Points on a hilly landscape, in no order, each with its height.
A ball rolls from a point to the lowest of its 5 nearest points, and stops where none of them is lower. Distance is the straight distance between rows; heights are no part of it.
q_736: [154 171 113  73 141 107 153 106 132]  (h 40.5)
q_784: [119 161 135 130  94 141 148 196 126]  (h 49.9)
q_456: [ 94 152 146 142 190 104 135  62 151]  (h 54.7)
q_643: [ 80 110 157 155 152 166 130  74 123]  (h 46.6)
q_569: [149 187  99  89 142  80 146 133 148]  (h 33.9)
q_502: [116 165 143 134 106 112 147 209 132]  (h 46.9)
q_312: [127 148 128 131  92 132 138 211 125]  (h 50.3)
q_66: [119  59 129 163 126 117  76 134 128]  (h 49.6)
q_433: [147  88 106 128  93 144 116 179 113]  (h 65.8)
q_17: [121 211  82 108 131  72 153 154 176]  (h 46.8)
q_449: [119  84 145 157 126 154 105 100 117]  (h 20.9)
q_582: [161 174 111  93 150  63 132 122 139]  (h 25.9)
q_481: [ 94  88 144 187 151 154 105 114 138]  (h 47.2)
q_720: [ 86 109 161 182 158 150 123 105 135]  (h 61.7)
q_334: [146 114 122 125  90 167 128 147 114]  (h 41.2)
q_661: [134  76 102 135 101 168 105 134 109]  (h 55.6)
q_57: [157 170 133  89 147  84 133 117 130]  (h 26.5)
q_704: [ 68 139 153 162 171 153 153  82 143]  (h 27.2)
q_895: [128  85 144 175 139 117  88 137 117]  (h 43.8)
q_858: [125 206  81  87 133  99 160 124 157]  (h 48.1)
q_118: [103 150 142 134 177 103 134  47 149]  (h 58.5)
q_706: [156 123 139 118 105 136 131 151 106]  (h 44.5)
q_270: [148 125 156 120 148  95 119 120 105]  (h 49.5)
q_328: [ 60  56  88 182 145 166 108 131 173]  (h 28.2)
q_904: [140 121 111 124  87 161 133 181 122]  (h 51.6)
q_991: [155 152 146 107 113 133 140 150 108]  (h 40.1)
q_527: [144 150 138  84 119 157 158  99 109]  (h 51.9)
q_942: [145 130 148 105 123 144 135 105 110]  (h 52.0)
q_737: [128  64 106 131  94 176 116 109 114]  (h 48.3)
q_906: [143 206  90 104 140  60 145 156 160]  (h 37.7)
q_735: [120 123 172 134 152 128 127  77 112]  (h 57.5)
q_552: [ 99 217  93 127 128  57 148 155 181]  (h 18.4)
q_535: [114 131 122 148  79 134 137 226 136]  (h 53.1)
q_925: [ 69 156 132 145 195 123 155  64 162]  (h 48.8)
q_198: [152 144 149 109 156  77 121  99 124]  (h 50.8)
q_944: [159 166 114  80 142  91 141  99 133]  (h 32.0)
q_798: [140 151 134  92 150  99 131  66 127]  (h 55.0)
q_731: [164 121 153 133 127 103 113 140  98]  (h 47.1)
q_599: [ 90  73 127 174 122 169 115  97 128]  (h 36.3)
q_680: [144 125 119 116  86 171 144 162 121]  (h 48.4)
q_656: [146  87 121 134 107 140 107 143 107]  (h 37.8)
q_212: [143 191  90  73 130 118 166 108 146]  (h 51.7)
q_514: [160 104 137 137 111 125 104 155 100]  (h 38.9)
q_951: [144  92  92 126  84 136 106 198 126]  (h 70.1)
q_586: [ 62  96 142 183 154 175 137 107 138]  (h 46.5)
q_60: [103  65 114 154 112 177 109  94 121]  (h 39.0)
q_580: [118 200 129 110 129  94 161 177 153]  (h 38.7)
q_728: [111  84 148 185 144 136  89 118 131]  (h 38.5)
q_871: [123 136 117 136  82 153 131 207 134]  (h 53.3)
q_362: [150 187 137  94 139  82 151 159 131]  (h 27.6)
q_141: [153 170 137  95 135 111 146 121 125]  (h 32.9)
q_659: [146 117 167 140 156  91 102 116 105]  (h 50.2)
q_104: [133 106 138 124 116 165 124  98 105]  (h 40.3)
q_773: [139 173 113  70 121 144 164  93 121]  (h 56.6)
q_427: [141 196 124  93 139  97 151 146 141]  (h 31.5)
q_956: [125  65 129 164 122 131  84 126 122]  (h 52.5)
q_976: [138 140 151 120 148 107 127  87 115]  (h 52.6)
q_169: [146 151 132 105 110 165 159 134 106]  (h 49.2)
q_965: [141 139 126 111  99 166 145 154 110]  (h 50.6)
q_437: [129 183 144 112 112 108 157 192 129]  (h 43.5)
q_5: [104 118 166 169 161 122 116 100 127]  (h 64.6)
q_223: [118 154 116 111 165 109 142  34 139]  (h 68.4)
q_330: [140 174 137 106 101 138 156 171 128]  (h 47.8)
q_867: [144  71  96 124  92 154 112 145 126]  (h 62.4)
q_573: [161 139 146 124 116 110 136 173 103]  (h 47.9)
q_591: [ 64  86  97 187 158 191 144 138 167]  (h 37.6)
q_242: [ 84 139 164 158 177 134 142  77 142]  (h 48.5)
q_136: [ 79 119 158 172 164 150 131 100 130]  (h 56.2)
q_324: [ 93  49 102 158 110 158  95 109 150]  (h 31.3)
q_327: [156  97 129 132 104 152 109 144 106]  (h 15.3)
q_146: [153  65  99 141 101 124  80 172 121]  (h 67.9)
q_113: [137 100 160 154 141 111 108 123 109]  (h 48.2)
q_180: [136 131 168 126 165  79 107  97 125]  (h 52.1)
q_705: [111 197 126 100 122 113 163 157 146]  (h 37.5)
q_160: [ 85  64 111 187 139 141  89 130 158]  (h 10.9)
q_425: [149 180  89  81 145  97 146  86 143]  (h 46.0)
q_515: [137  86 111 113  95 183 120 131 113]  (h 51.5)
q_791: [155 121 151 123 126 131 123 119  98]  (h 52.3)
q_734: [141 153 142 102 120 136 149 106 114]  (h 45.3)
q_809: [137 178 129  89 119 142 162 142 129]  (h 43.6)
q_413: [142 160 138 125 104 127 139 183 118]  (h 48.0)
q_775: [159 116 129 131  95 128 115 183 107]  (h 52.2)
q_652: [105 135 166 151 177 116 123  76 135]  (h 58.3)
q_380: [155  89 114 132  98 130 105 180 111]  (h 60.3)
q_61: [132  78 108 124  82 186 132 113 118]  (h 52.8)
q_319: [125  49 112 162 122 127  86 136 132]  (h 55.5)
q_46: [127  54 114 162 125 109  73 140 131]  (h 51.8)
q_190: [137 155 136 100 141 116 142  75 120]  (h 60.1)
q_283: [140  62 107 139 110 135  91 145 126]  (h 59.4)
q_186: [152 158 126 102 164  80 126  75 140]  (h 52.4)
q_366: [114 109 150 135 129 158 139  74 114]  (h 47.0)
q_179: [133 149 129  90 140 131 149  62 121]  (h 62.6)
q_744: [111 143 158 138 194  87 119  76 142]  (h 54.0)
q_940: [126 115  96 129  81 136 123 211 135]  (h 60.2)
q_431: [166 177 126  90 144  68 138 126 123]  (h 24.6)
q_900: [ 58  69  97 178 134 184 118 114 162]  (h 33.7)
q_495: [161 157 143 103 131 104 137 141 118]  (h 32.4)
q_859: [149  88  98 116  81 160 117 171 124]  (h 59.6)

Two balls start at each pair of points below. Name the first point that both come to, or write never.
q_991 and q_731: never
q_212 and q_169: q_431
q_659 and q_976: q_731
q_652 and q_270: never
q_66 and q_5: never
q_319 and q_737: q_449
q_586 and q_113: q_449
q_46 and q_859: never
